Points, in no order, along strands that fork and pass close to each other.
In the rows, zero is written as 128.
Points whose rows are less than 101 apart are linked; no others are. Some points are linked to none.
Piv: [170 128  97 166 135  87 113 147 139 108 118  91 165 114  79 129 142 135
 109  91 136 107 104]
digus: [ 84 107  90 158 123  67  97 143  89 111 120 137 131 187 184 126  96 178
 138 103 122 138 150]
niki: [137 126 109 131 114 165 171 125 193 157  85  79  98 138 111 138 143 108
  87 157 152 155 122]
mot: [118  77 129 150 104  75 141 125 171 154 124 108 123 151 122 131 100 213
 130 155 171 200 137]
sirin: [127 132 103 105 173  44  82 142 103 156 103  80 181 137 149 110 118 165
  95 106 145 148 132]
mag: [172  99 194  97 117 120  70  93 108 155 145 138  99 111 121 143 148  87
 100  96  59 120  94]
nep: [177 120 150 117 130 134  80  85  99 140 151 140 107  79 123 166 142 121
 101 111  57  96 127]
zapom: [ 86 126 125 134 133  85 126  88 104  95 146 144 137 121 187  84  62 186
 140 157 140 151 149]
Pak: [114 137 135 118 149 162 183 142 129 156 143 111 102 162 122  83 121 137
 165 166 139 177 158]
zik: [133 128 133 122 155  63 104 134 105 113 169 112 142 111 145  81  97 150
 129  91 114 142  77]
lakoz: [174 118 151 124  98 139 134 111 166 157 123 125 134 114  93 148 147 135
 123 106 116 120 131]
gep: [183 143  96 140 150 183 150 104 138 102  71  90 118 156 150 131 121 120
 122  37 126  89 166]
befu: [ 88 166 115 104 121 154 127 165 157 120  88 138 114 184 138 173 135  75
 146  91 126 115 116]
Suso: [ 95 139 130  86 123 158 189 108 167 150 119  92 121 148 203  95  81 107
 104 146 155 172 125]
Lapo: [129 176 113 131 170 144 129  93  86  92 136 145 142  83 127 102 125 129
 155 150 132  75 155]
tapo: [184 115 112 138 153  87  82 162  91 123 114 115 135 139 101 183 180 103
 120  93  97 100  86]
Ludem: [ 58 108 147 129 116  98 133 154 135 124 144 151 121 168 149 124  93 177
 185 164 139 180 144]
Reg: [142  95 186  97 131 196 171 132 101 165 197 141  82 119 112 109 141  80
 146 148 115 146 103]
Lipu: [161 121  93 138 156 227 199 140 107 129 127 126  82 165 146 138 152  99
 142  95 112  99 131]
dugo: [ 79 112 141 117 125  99 107 116 123  99 158 155 137 116 196 108  89 138
 134 127 116 149 120]
kunaz: [140 107 166  88 126  85  94 107 115 178 150  93 110 134 162 114 126 176
 100 136  85 181 136]
Fudib: [133 132 148  89 171 180 144 161  71 113 133 170  97 102 124 183 189  54
 151 166  99  87 122]
kaz: [128  90  96 154  95 104 128 116 136 119 116 101 107 138 199 154  97 134
  72 150 158 160 133]
nipu: [139 141 113 158 124 162 165 142 170 113 110 102 119 152  75  89 111 151
 159 113 148 112 153]
sudug: [153 122 123 101 120 132 133 140 160 144 102  78 104 155 173 140 139 101
  73  89 121 131  87]
Guba: [130 103 149 137  89 186 120 123 174 144  96 168  96 121 114 196 185  60
 120 149 123 106 132]
dozam: [ 87 152 101 141 145  97 107 138  90 123 128 136 115 155 137 143 144 153
 175 171 134 119 148]
Nol: [108 131 106 171 100 148 124 125 120  69 144 185 131  90  95 112 112 109
 166 107 131  86 122]
dafo: [146 134  86 150 169 172 177 121  93 105 104  62  92 117 165 102 122 117
  98 176 182 131 136]
dozol: [151 148 141 137 123 147 133  78 127 139 149 144 138  68 113  92 109 150
 139 141 120 132 172]
tiro: [138 156 100 141 124 127 108 130 132 133  99 130 121 161 116 182 176 131
 149 138 127 107 152]
kisi: [150 140 121 161 137  64  56 104 112 151 104 129 186 137  87 136 136 164
 114  47  98 100 169]
tovim: [122 105 152 117 142  61 100 188 109 138 144 112 121 147 102 162 160 121
 139 138 120 142  63]
Keru: [182 135 131 146 164  78  67 136  90 131 110 120 172 114  83 149 161 161
 129  63  84 102 128]
Veka: [127 178 100 155 125 116 137  86 159 125  59  90 159 154 121 106  94 163
 125 120 162 127 198]
refa: [ 70 141 155  89 106 109  97 121 121 134 153 161 132 122 157 130 107 112
 123 141 102 140 108]
fiker: [ 76  39 201 101  80 129 122 116 178 143 161 168  96 158 177 128 113 114
 122 128 121 204  89]
kel: [ 82 107 130 128 121 191 185 174 168 155 114 131  88 188 129 108 126  92
 154 106 146 142 114]
norid: [103 142 131 127 151  77 121  96 115 116 126 111 167 145 139  86  61 213
 149 163 159 163 174]
Ril: [126 126 122 147 146  53 120 130 162 143 103  95 199 132 119  92  81 177
  94  81 184 139 135]
zitun: [ 98 140 120 119 170  57  70 146  74 114 132 143 171  94 102 112 139 153
 139 159  94  89 110]
Zefe: [129 133 124 120 169 189 197 130 107 122 125  90  83 139 173 106 114 104
 108 165 146 146 133]
romin: [144 149 115 161 146  51  78  88 131 124 116 116 198 112 119 105 106 181
 102  72 127 117 160]
Lanut: [118 140 167 116 109 132 125 121 129 152 163 151 135 109  91 121 137 142
 156 190 111 160 159]
rifit: [106 142 129 150 111 171 145 151 155  89 151 186 142 116  75 119 142  85
 188 105 148  92  92]
kazom: [ 79 115 121 133  72 125 130  93 179 110 124 166 141 106 191 129  81 135
 100 138 153 157 145]
navu: [131 128 119 120 155  41  95 114 120 130 140  71 193 115 173  94  82 177
 102 135 171 150 120]
dopal: [146 169 112  65 165 181 147 140  93 140 109 110 109 132 188 177 152  70
 115 122 111 103 130]
dos: [166 130  83 132 189  96 103 140  58 121 112  93 122 114 163 153 165 129
  94 162 105  96 117]
bemer: [113  89 122 172 126  50 120 150 151 123 129 102 165 147 157 119  91 208
 124 154 173 196 134]
lil: [121 150 107 124 161 137 118 155 100  92 130 151 118 130 124 160 158  77
 130 137 114  78 110]
sok: [ 95 151 147 109 130 144 184 106 166 157 132 109 122 153 141  87  89 168
 169 180 156 184 168]
Suku: [143 105 166 117 130 120 117 148  90  95 172 154 119  87  63 113 154 120
 160 136  91 101  84]
fam: [101 123 145 143  93 204 144 113 148 122 146 210 107 135 124 120 127  84
 166  87 113 106 152]
medo: [114  64 175 121  92  61  83 119 100 148 181 147 123 131 131 146 116 195
 126 170  79 181 133]
napaz: [140  87 117 164 117  61  95 122 138 135 129  97 160 154 164 103  85 173
  83  56 127 171 119]
dur: [ 53 118 137 122 113 143 170 145 142  93 164 182 134 114 162  79  70 125
 161 142 156 151 120]
vilik: [125 160  99 131 149 141 162 126 139 139  94 109 119 177 107 112 117 153
 170 118 143 129 172]
Zose: [190 139 119 153 177 108 122 106  86  72 125 125 158  67  93 110 142 149
 140 112 125  63 120]
zuzit: [143 122 171 102 111 205 129 120 142 146 118 184 105 141 109 185 176  49
 127 119  95  92 142]
Tinep: [179 142 120  77 205 185 192 144  61 111 138 130 110 141 159 155 157  86
 139 138  91 109 141]
fibi: [181 111  89 170 128 168 163 121 140 126 110 103  86 154 123 118 144 143
 121  87 140 110 125]
ruru: [107 100 171 138  63 130 134 108 202 137 158 148 129 114 125 129  97 153
 117 154 138 163 139]
pipu: [100 135 111 110 131 188 174 176 155 121  94 117 102 175 163 133 126  85
 138  93 140 104 118]
kopel: [157 171 115 127 165 147 172 134 141  76 135  98 169  86  95  71 114 120
 149 119 155  92 120]
Pef: [ 86 132  96 143 135 151 164 144 125 110 142 124 107 166 129  80  97 133
 164  81 148 128 124]
Rol: [ 96 125 152 101 117  83  59 142 137 142 123 141 131 134 100 177 161  95
 120 173 115 160 105]
vidar: [122 118  84 149 127 153 127 140 103 115 101 112  78 149 180 167 140  90
 101 133 147 102 123]
vizif: [108 150 170  70 131 219 180 130 149 168 116 161 127 121 141 135 138  54
 126 112 121 120 157]
Gido: [ 80 153 126 132 162  42  74 158  83 112 155 148 171 132 111 109 106 168
 165 113 106 119 106]
sokil: [104 137 105 136 117 142 153 128 154  98 115 126 120 133 187  96  82 110
 101  58 158 143 114]
zutop: [ 88 136 152  66 107 120 117 141 160 167 113 112 101 172 163 162 138 113
 116 141 124 154 116]
vogaz: [125 138 162  87 138 106 127 131 135 174 145  94 129 155 134 112 121 161
 134 119  97 185 137]
Vap: [114 147  86 128 170  63  58 106  78 107 112 138 147 124 171 126 115 158
 118 101  96  89 153]
dume: [115  81 139 119  82 132 138 132 197 181 106 100  97 183 103 140 157 131
 118 147 126 183 129]
pil: [172 140  95 135 166 144 112 177  98  95 113 126 129 129 106 192 178 108
 140 110 100  85 103]
zirus: [169 186 106 109 160 156 131  89  84  85 109 131 156  75 150 142 134 115
 124 164 121  78 150]
Baru: [168 148 150  95 180  88 121 139 100 125 153  97 174  91 138  92 125 139
 113  80 115 107  81]
koz: [105 134  95 158 172  56  89 141  71  96 120 124 130 159 156 112  98 174
 143 103 115 109 138]
Zag: [151 138 131 128 102 145 126 107 130  98 141 142 124  73 142 162 141  62
  91 146 117 103 101]
lum: [183 146 102 136 184 104 139 136 102  74 111 101 151  93 112 139 161 114
 131 138 135  88  93]
ses: [134 116 113 114 141  59 102 109 125 150 133  95 151  93 182 134 108 150
  80 143 140 153 102]
Pul: [137 107 127 138 118 110 132 139 158 189 105 100 113 188  98 152 144 162
 120 119 122 168 148]
Kep: [138 122 111 191 100 109 119 106 118 114 152 139 121 115  92  89  99 168
 155 132 137 123 134]
biz: [127 136 127  86 141 195 190 137 156 155 126  77 112 133 154  90 106  98
 111 130 154 151 125]
Vevi: [118 174 114  97 126 187 145 108  96 148 101 135 114 124 169 181 155  79
 118 161 119  96 148]
lubad: [196 143 153 111 163 131 124 104 110 107 141 113 159  68  88 112 129 133
 124  96  97  88 127]
nak: [ 86 122 120 110  88 118 150 168 183 135 131 118 118 138 111 121 117 111
 138 168 150 155 105]
Kamuk: [ 70 151 151 115 103 157 112 123 163 117 144 212 140  93 127 157 140  73
 137 138 120 100 122]
pif: [ 61 168 163  95  96 134 114 113 150 135 153 196 147 106 179 131 105  94
 127 138 120 123 143]
matil: [129 110  72 181  91 146 133  95 144 120 100  96  90 128 166 156 119 142
  93 167 170 159 155]
lotu: [167 169 101 129 171  73 106 106 101  98  84  84 200  76 124 112 128 156
 104 128 173  96 140]
Zizo: [156 104 133 149 118 101 111 119 106 136 155 105 104 109 156 125 140 133
  79  94 105 129  97]
lusur: [160 132 100 140 200  69 122 156  77  66 118  81 158 101 124 100 135 145
 138 110 145  97  92]
Sapa: [168 161  76 123 144 108  93 120 110 153  60  91 156 137 133 174 154 139
 100  90 132 102 150]
Fibuv: [141 148 113 101 192  86  75 167  65 100 119 129 157 105 108 137 177 132
 154 139 100  89  99]
vasel: [132 120 117 149 141 176 183 154 114 144 136 116  88 155  88 109 134 129
 185 154 147 139 130]
num: [135 178 147 118 110 124 114  66 163 152 129 155 182  80  91 118 109 157
 112 140 124 122 164]
pazil: [122  84 130 149  86  79 104 123 176 144 115 119 175 157 166 110  70 210
 100  77 153 182 152]
Zuna: [110 175  80 116 164 158 156 140 105  81  86 114 143 141 177 135 116  85
 126  84 151  77 126]
Pafir: [ 88  81 167  92 111 205 172 147 163 190 117 148  76 170 163 124 135  52
 122 161 142 153 125]
Fiv: [167 103 140 168 117 145 138 139  97 102 176 154 115 102  79  94 134 118
 162 125 115 100 103]
suv: [113  97 122 118 131 221 194 128 144 183 117 151  76 171 151 147 156  59
 128 164 130 140 153]
rofi: [164 152 107 147 136 152 152 101 128  94 101  98 132  87 147 122 120 115
 103 133 145 109 119]
zer: [151 149 108 137 138 118 146  85 159 131  76  85 177 125 127 102  91 144
 100  78 175 111 155]
lig: [146 135  73 165 154  74 110 149 128 142  78  83 137 184 120 131 139 162
 114 116 149 142 167]
siso: [153 108 101 129 111 127 137 129 133 146 123  72  83 149 193 139 125 138
  65 126 123 171 106]
mades: [132 109  87 177 114  77 107  91 130  97 104 104 166 108 163  99  90 158
  88  97 171 131 140]
Senot: [113 109 136 173  99 128 116 123 134 113 149 176 122 152 100  98  92 175
 173  86 116 132 133]
gobur: [ 95  92 145 128  97  77  99 188 152 129 136 139 131 162 102 140 132 129
 135  81 143 140  83]
sis: [130  87 101 182 148  67 107 159 129 125 138 102 122 174 147 121 112 164
 103  69 134 162 108]
faso: [174 121 120 126 119 202 188 142 195 146  77  88 108 124 106 148 152  80
  89 107 130 128 116]
rukeg: [ 84 127 131 129 106 168 149 152 174 164 105 135 101 189  86 122 138 126
 176 127 147 140 142]
bavi: [110 124 135 135 105  93 121 110 195 141 121 133 204 118 130 100  73 180
 108  76 158 158 151]
bedag: [181 137 139 116 126 129  98 103 124 152 110 133 120 104 110 128 134 148
 107 117  85 113 146]
zas: [100  88 170 108 129 190 175 134 120 159 165 154  81 151 162 101 125  73
 134 137 133 148 112]
tev: [144 178 112  98 181  54  92 156  75 130  94 103 167 122 119 154 165 144
 133 118 116 100 128]
kaso: [127 117 159 115 107 112  88 135 127 113 150 147 108 103 153 172 143  78
  92 175 109 125  88]
logip: [165 120 177 122 104 136 103  99 137 139 163 137 136  64 105 120 124 112
  93  59  94  98  77]
vubu: [174 145 132 102 173 214 191 120  79 139 137 123  93 107 145 134 157  70
 130 153 110 117 142]
mazi: [180 130 161 113 143 204 171  95 106 138 149 157 120  85  79 127 156 100
 139 145 111 113 161]
ror: [132 175 127  83 142 113 123 139 141 130 130 114 174  97  92 123 140 136
 121 147 141 127 104]
givon: [109 157 116 125 171  55 118 166 120 128 111  76 170 151 132 110 112 160
 119 125 176 169 112]
dela: [107 141 152 140  85  93  48 123 147 146 124 156 162 143  96 160 127 146
 127  91  83 117 150]
ker: [126 120 115 123 144  70  91 173 115 110 120 120 127 127 142 156 169 108
 104 143 139 108  55]
tira: [ 96 107 182 125 100 214 133 125 138 134 147 216 109 150  74 135 157  66
 188 115 109 114 127]
zuko: [134 111 139 133 105 215 162 115 147 140 128 163  87 153 136 120 137 100
 143  60 117 108 147]
dasaz: [157 127 117 160 149  91 147 132 150 111 128 110 159  93  86  97 107 156
 125 115 170 116  99]
Lokob: [165 147 145 107 153 100 115 121 135 129 139 107 165  58 117  96 124 137
  93 128 126 111 109]
zus: [140 154  91 128 165 136 120 145 114 142  68  82 116 167  92 139 149 164
 131 114 143 122 176]
gapaz: [110  85 117 139 103 161 188 130 168 131 132  98  95 126 161  93 114 119
 100 162 169 169 119]
meku: [136 110 187  83 125 227 154 114 155 159 144 184 106 118 108 131 155  39
 128 102 113 110 122]
pirup: [116 139 137 131 117  60  49 125 120 186 127 143 206 144 100 151 142 169
 110  83  87 111 172]
tuf: [148 124 123 115 152  71  95 171 123 176 107  87 127 195  96 156 168 169
 128 110 131 155 139]
pokek: [116 140 124 106 129 238 185 111 140 178  93 141 102 153 154 150 142  78
 122 121 115 110 182]
gelim: [ 89 140 110 138 111 118 155 127 179 117 116 111 160 121 118 101  73 153
 143 169 188 151 136]
Gofo: [156 161 123 144 133 160 179 102 147  86  95  96 157 107  77  77 119 154
 152 112 149 104 162]
kos: [111 119 157 109  87 186 147  89 183 175 114 168 102 101 121 167 153  68
 119 156 123 129 166]
rep: [121 133 136 115 148 119 137 160 118 131 132 125 105 160 116 133 129 123
 144 108 112 134 114]
ragi: [113 145 140  87 163  81  81 177 106 109 127 125 164 122  93 155 153 114
 149 104  89  99  81]
zup: [166 149 115 122 164 152 154 148 143 122 100 103 137 140  67 141 139 151
 151  66 125 102 127]
dopi: [131 159 110 103 128  87 101 119 138 151 118  95 152  96 153 158 147 114
  73 163 131 139 109]
pigu: [151  86 142 135  99 174 129 135 125 140 120 153  79 158 123 149 150  98
 130  79  87 109 128]
dad: [134 175 130 132 108 147 131 104 165 145 109 135 156 100  64 132 128 139
 149 168 143 121 163]
kuzi: [116  61 150 157  44 121 127 105 189 117 158 171 132 100  88 137 116 146
 133 161 141 163 103]
Fos: [112 141 140 106 163 153 146 165  79  97 152 166 118 108 155 141 155  63
 137 155 111 111  92]
zir: [122  92 152 125 113  59  86 115 113 164 160 123 139 160 162 135 101 196
 103 136  98 174 135]
zav: [120 127 143 106 129  92 131 135 132 162 133 119 145 188 105 105  99 203
 150 107 122 186 163]
Niv: [107 133  89 159 141  95  99 125 119 120  99 122 118 176 120 144 129 184
 149 141 158 141 174]
zis: [100 103 141 123 104 108 159 153 172 159 136 109 113 182 101 119 100 188
 157 183 165 207 141]
nozem: [119 135 108 129 136 133 115 104  96 119 145 147  93 117 203 136 140  94
 110 164 116 131 137]
pev: [163 165  87 140 166 173 155 129 107 102  67  85 131 147 174 129 122  98
 110  95 139  87 153]
biko: [ 94 114 127 125 109 198 166 136 136 126 142 193 103 134 127 143 144  61
 135 166 165 116 141]
vasob: [118 125 167  84 124  86  57 152  99 138 152 142 111 143 144 153 131 108
 126  93  71 136 104]
sem: [185 105 175  99 160 164 149 163  60 112 158 129  79 132 102 157 181  85
 152 148  89 125  98]
tavi: [165 158  98 120 181 123 167 136 109 106 104  49 125  94 138  85 130 124
  93 174 173 130 109]
Vuf: [184  92 134 167 149 145 148 135  75  93 169 124  87  94  98 119 163 120
 130 123  93 110 101]
bosag: [157 143 102 165 114 118 129  83 159 131  95 111 153  98  94 132 129 157
 111 158 155 133 169]
mugab: [126 131 133 132 167 109 117 154  77 132 159 114  83 137 171  87 121 130
 128 129  94 145  95]
kape: [ 83 128 114 133 128 134 156 135 154  69 150 149 144 118 178  83  74 118
 139  90 169 131  96]
laru: [119 117 169 130  72 162 148  98 169 161 134 158 118 121  86 117 122 149
 148 169 121 158 150]
reze: [128 169 108  83 142 131 143 114 148 146 103  89 137 140 153 127 118 140
 115 147 131 136 136]
mitus: [117 131 183  99 133 135 138 120 108 159 155 149  89 144  94 138 173 119
 170 194 106 139 140]
mato: [131 101 175 110 148  98  68 146  62 105 173 155 144  73  98 129 154 118
 140 143  70  92  79]
debe: [ 83 139 108 145 116 183 203 117 146 111 128 148 117 159 168  81  78 116
 155 143 171 139 156]
sar: [117 145 133 107 171 141 129 142  60 105 160 149 111 100 136 124 156 118
 160 185 122 111 113]
mogep: [162 172 137  60 153 173 164 130 140 146  98  97 152 113 165 161 147  91
  97 112 115 106 120]
Kitul: [107 170 123 110 137  66 111 161 148 135 125 112 184 126 109 110 105 142
 136 128 151 137 102]
lovu: [109 146 134 138 114 116 145 116 152 104 138 125 170  88  84  85  82 157
 136 143 164 117 121]
budu: [ 93 103 115 149  97  85  91 104 116 101 136 155 137 150 205 145  77 171
 126 105 116 159 138]
Fuga: [165 143 110 120 152 140 166 139 144 119 111  68 130  95 102 118 141 107
 106 134 146 131  98]
Rig: [128 135 112 116  89 112  97 106 160 155  95 114 114 153 150 173 140 138
  89  93 111 129 149]
numat: [146 192 124 109 139 128 120  76 133 122  97 121 180  87 137 142 132 117
 108 148 129  91 155]
Biva: [107  84 146 140 128  91  99 121  80 118 191 146 123 120 154 120 105 187
 145 167 103 165 141]
Pezom: [127  88 161 152  68 139 142 145 187 123 141 149 110 123  73 112 128 129
 139 119 147 148  96]
Tel: [ 88 117 145 126  81 157 144 155 179 145 119 174 121 176  52 151 143 104
 181 162 151 137 128]
Zudeb: [150 150  99 163 142  71 129 100 119  90  88  73 195 101 159  98  99 142
  86 121 186 112 128]
kezoz: [107 176 101 105 126 152 114 136 140 104  84 158 142 135 144 175 143  85
 127  80 124  84 126]
veb: [107 126 144 117  86  81  68 149 182 152 112 137 139 160 126 188 134 115
 101 138 130 140 103]
Tavun: [106 114 142 134 156 137 132 137  72 110 194 152  88 135 171  79 123 130
 172 141 108 139 100]
Peri: [139 128 170 133  94 157 131 115 156 115 160 166 129  73 107  98 127  91
 131  81 113 114  89]
zim: [161 133 148  78 139 183 181 152 176 143  91  83 140 123 130 164 153  86
  83 129 136 123 105]
letig: [ 92 134 125 139 147  74 107 163  94 120 162 124 132 152 127  75  89 170
 165  99 127 147 100]
kav: [181 141 104 149 141  48  97 116 137 148 113  92 195 102 105 129 139 163
  88  97 136 111 129]
sulo: [ 83 125 125 126 107 123 151 154 118 132 139 133 122 161  99 108 119 171
 187 203 156 186 159]
gogul: [173 117 184  84 114 115  96 119 142 151 139 119 141  93 111 156 162 107
  87  88  82 116  93]
mab: [111  94  93 172  99 132 122 140 102  95 164 158  70 144 145 129 143 103
 132 140 127 133 111]
Napub: [119 146 133 136 151  83 117 112  99 156 124 123 137 153 108 111  98 211
 165 142 118 161 179]
gek: [131 136 134  88  94  71  87 136 165 180 108 103 143 125 142 169 153 100
  66 139 146 151 102]
sule: [102 149 141 114 110 153 172  74 144 148 143 157 131 124 145  96  86 167
 139 171 133 171 174]
sov: [139 162  85 122 131 126  84 124 118 125  79 138 144 122 160 190 137 129
  94  84 116  75 132]
tupi: [118  80 149 138  83  83  60 132 135 117 167 153 118 115 146 176 138 127
 103 174 111 148  88]
furo: [102 106 180 109 115 187 164 154 161 156 150 187 111 166  90 116 145  72
 164 118 138 121 115]
keb: [186 146 113 137 138 160 172  83 140 125  71  74 142 133 127 117 112 160
  98  77 132 110 177]
Nezuv: [137 104 114 177 134  66 116 143 140 116 117  83 164 142 116  84  87 198
 111 106 184 178 144]
kurum: [100 126 129 130 117 101 114 144 113  86 159 153 131  68 119 121 140  95
 116 175 150 104  76]
Zilut: [ 79 106 134 123 115 174 194 117 171 131 125 139 122 138 209  99  72 141
 133 144 163 178 146]
mem: [ 86 117 186 120 107 169 152 178 149 107 157 172 133 138  74 121 131  72
 190  88 130 118  84]
sasib: [114 123 125 133 120 177 146  79 114 127 153 148 104 117 174 103 102 142
 128 133 136 153 163]
suber: [ 85 139 132 136 121 217 197 100 160 136 141 163 129 110 137 103  96  92
 137 143 163 135 168]
tegug: [140 185 135  90 115 123  83  75 158 157 118 137 178  79 116 156 135 127
 103 110 114 111 149]
libu: [154 130 172  86 148 168 131 147  77 144 142 148  70 150  99 164 175 103
 165 182  85 128 130]
Kaset: [140 103 106 186  98 111 132 107 168 113 130 118 142 131  83 112 112 183
 142 156 159 137 157]
tusak: [111 139 139 109 122  67  84 140 128 159 125 127 151 125  78 160 158 147
 133 186 134 142 117]
mozaz: [125 117 162 111  71 148 106  74 167 150 140 165 130  89 124 167 134  88
 107 153 109 137 133]
Rego: [163 125 120 141 146 234 184 103 115 146 145 150 102  99 125 137 155  91
 123 160 128 100 174]
vego: [158 173  87 122 171  95 111 145 120 114  80 104 171 129 113 162 138 133
 129 114 144  79 146]
Tavoz: [112 145  97 121 149  94 108 155 110  86 123 134 141  94 141 160 148  88
 106 183 150 114  76]
movin: [153  89  92 186 108 185 173 138 118  98 128 118  78 143 139  97 125 107
 126  86 147 111 109]
deg: [ 94 127  97 163 124  88 122 151  86 102 157 140 130 146 102 113 131 155
 186 199 125 122 131]
mazu: [ 83 127 145 137 111 113 152 145 150 101 169 150 152  87 111  73  92 133
 159 141 157 152  93]
vaze: [165 151 101 131 174 109 159 152 108  62 109  88 171 109 115  82 116 134
 127  81 162  94 102]
tebag: [ 70 124 129 166 116  52 113 141 131 121 150 140 131 158 125 128  97 211
 168 166 147 169 153]
sufed: [112  91 117 165  82 155 152 102 140 136 134 122  84 179 118 122 115 174
 153 145 134 152 169]
kunul: [137 127 148 115 141  63  99 154 120 192 129 121 149 159  77 164 147 171
 142 153 119 157 149]
sano: [125  86 160 122 102 160 133 133 141 141 161 142  79 117 120 128 142 120
 117 167 114 149 116]
gatev: [ 93 119 110 164 128  53 111 152 113  94 139 134 160 132  92 119 125 187
 163 199 158 149 138]
zufi: [164 161  80 113 158 108 114 121  95 111 102 112 131  90 190 166 149 103
  79 141 121  80 112]
reda: [122 126 138 135  95 143 134 159 179 134 119 154 143 126  50 148 145 121
 147 143 140 126 106]
labug: [100 132 111 156 111 126 106 126 133 110 166 153 144  84 104 131 127 108
 128 126 136 102  98]
nabi: [155 163  90 117 145 205 185 103 131 130  75  77 123 134 168 135 126  96
  95 124 146 106 170]
Mufi: [ 95 143 127 158  92 117 103  88 148 117 118 180 157 141 137 143  85 168
 126  92 113 123 172]
tere: [127 141 107 117 144  95  62 116  67 128 117 143 123 138 180 155 149 138
 125 103  72  97 127]
lako: [108 143 118 129  93 129 159 148 184 136 118 110 137 118  86 117 125 130
 137 204 191 151 128]
vemo: [149 128 135 165  74 109  76  99 156 135 131 163 153 102  88 141 128 146
 121  67  85 100 144]
fab: [120 131 151  97  81 158 113 115 159 114 141 170 131  99 136 172 149  61
 113 112 119 102 106]
Davin: [126 147 149 111 109 120  60 122 111 135 130 159 127 146  88 170 157 122
 139 107  68 113 152]
vudu: [144 122  99 136 166 112 119 154  64 128 132  98  88 134 156 133 147 138
 129 158 109 135 118]
zub: [124 129 102 128 117 125 124 143 153 125 117 117  98 163 168 131 121 102
 110  55 138 128 104]
roga: [173 139 125 145 148 160 160  80 102 111 137  86 119  58 163  74 107 143
  94 151 149 116 140]
veben: [130  92 179 128 121 174 101 130  99 134 159 176  74 146 123 144 167  78
 159 110  85 111 119]
sume: [141 161  97 114 110 188 159  83 128 144 107 129 119 126 185 140 125 104
  96 149 129 108 169]
fof: [115  82  80 194 118 213 169 125 116 114 123 132  81 151 151 118 130  96
 124 138 165 111 134]
keko: [139 103 178 123 135 156 140 138  82 125 193 142  82 105 138  90 130 102
 144 138  98 149  86]
pegat: [116 153 122 123 152  92 106  96  58  98 163 145 116  87 138 106 137 136
 157 174 109  94 133]
Gam: [ 98 104 122 172  88 131  97 115 155 131 131 153  88 183 115 135 105 161
 154 101 120 147 151]
Misig: [127  78 111 159 111 179 161 140 114 146 147 127  65 176 103  83 122 160
 181 142 133 151 148]
ronir: [172 124 128 150 103 141 113 120 153 135 112 147 143 121  50 139 141 153
 149  78  96  99 154]
rosiv: [137 109  96 153  99 154 186 131 168 123  82  72 110 114 143 113 118 120
  80 173 190 155 126]
Bizo: [119 133 140  99 130 110  70 149  79 112 118 150 119 144 135 174 167  99
 125 102  68  90 123]
Mevez: [147 149 169 101 125 170 142  99 131 138 156 155 129  89  87 105 130 127
 159 123  94 110 156]
kage: [140 117  71 180 130 144 147 108 140 117  88  93  94 157 130 140 127 151
 120 126 151 127 168]
fot: [147 143 129 120 160 165 162  75  83 124 144 130 107  89 184  84 117 130
 123 151 114 125 161]
Leni: [121 105 107 163 120  49  79 107 113 112 140 115 169 112 194  97  78 180
 108 129 157 161 127]
fuzaz: [118  71  98 186  95 186 183 121 145 144 149 122  66 141 142 108 125 119
 132 169 159 158 132]
pimon: [ 87  96 179 151  78 116  74 130 121 102 202 200 143 103  77 104 122 126
 170 159  96 106 118]
val: [164 124 122 102 184 199 188 173  88 113 119 130  96 163 137 165 165  82
 154  91  94  97 119]
vip: [174  83 181 112 124 166 103 139  70 121 168 153  92 115 115 164 177  83
 138 124  60 109  97]
Dubat: [167  99 130 141 137  69  68 165 104 157 139 114 152 134  67 155 171 146
 106  88  77 115 106]
gumov: [ 96 113 176  85 128  62  63 156  84 121 161 142 135 117 116 124 140 115
 132 137  81 126  74]
vus: [116  87 150 116 100 106 144 174 183 162 130 117 110 161  95 141 138 121
 115 149 149 179  83]

Follow the links from the first point to the second, and from the first to the third. Name the last point that the two ways share.
gek, Zose, vego: Lokob
mazi, sudug, budu: kisi
Vuf, zir, nep: Bizo
lil, Kaset, mazi: num
mag, fuzaz, kunul: lovu
bedag, mato, zirus: dela
tebag, veb, pipu: Lokob
tapo, lubad, vogaz: kisi
Suku, zufi, Pak: Bizo
kaso, pokek, Pul: fab

A fork is a point with three links, a tip a point with one. Leave the first point through the second and follow the links. Name the first fork or tip that comes.
siso, kaz: pev
sasib, fot: suber
sem, libu: Fibuv
bemer, mot: Lokob
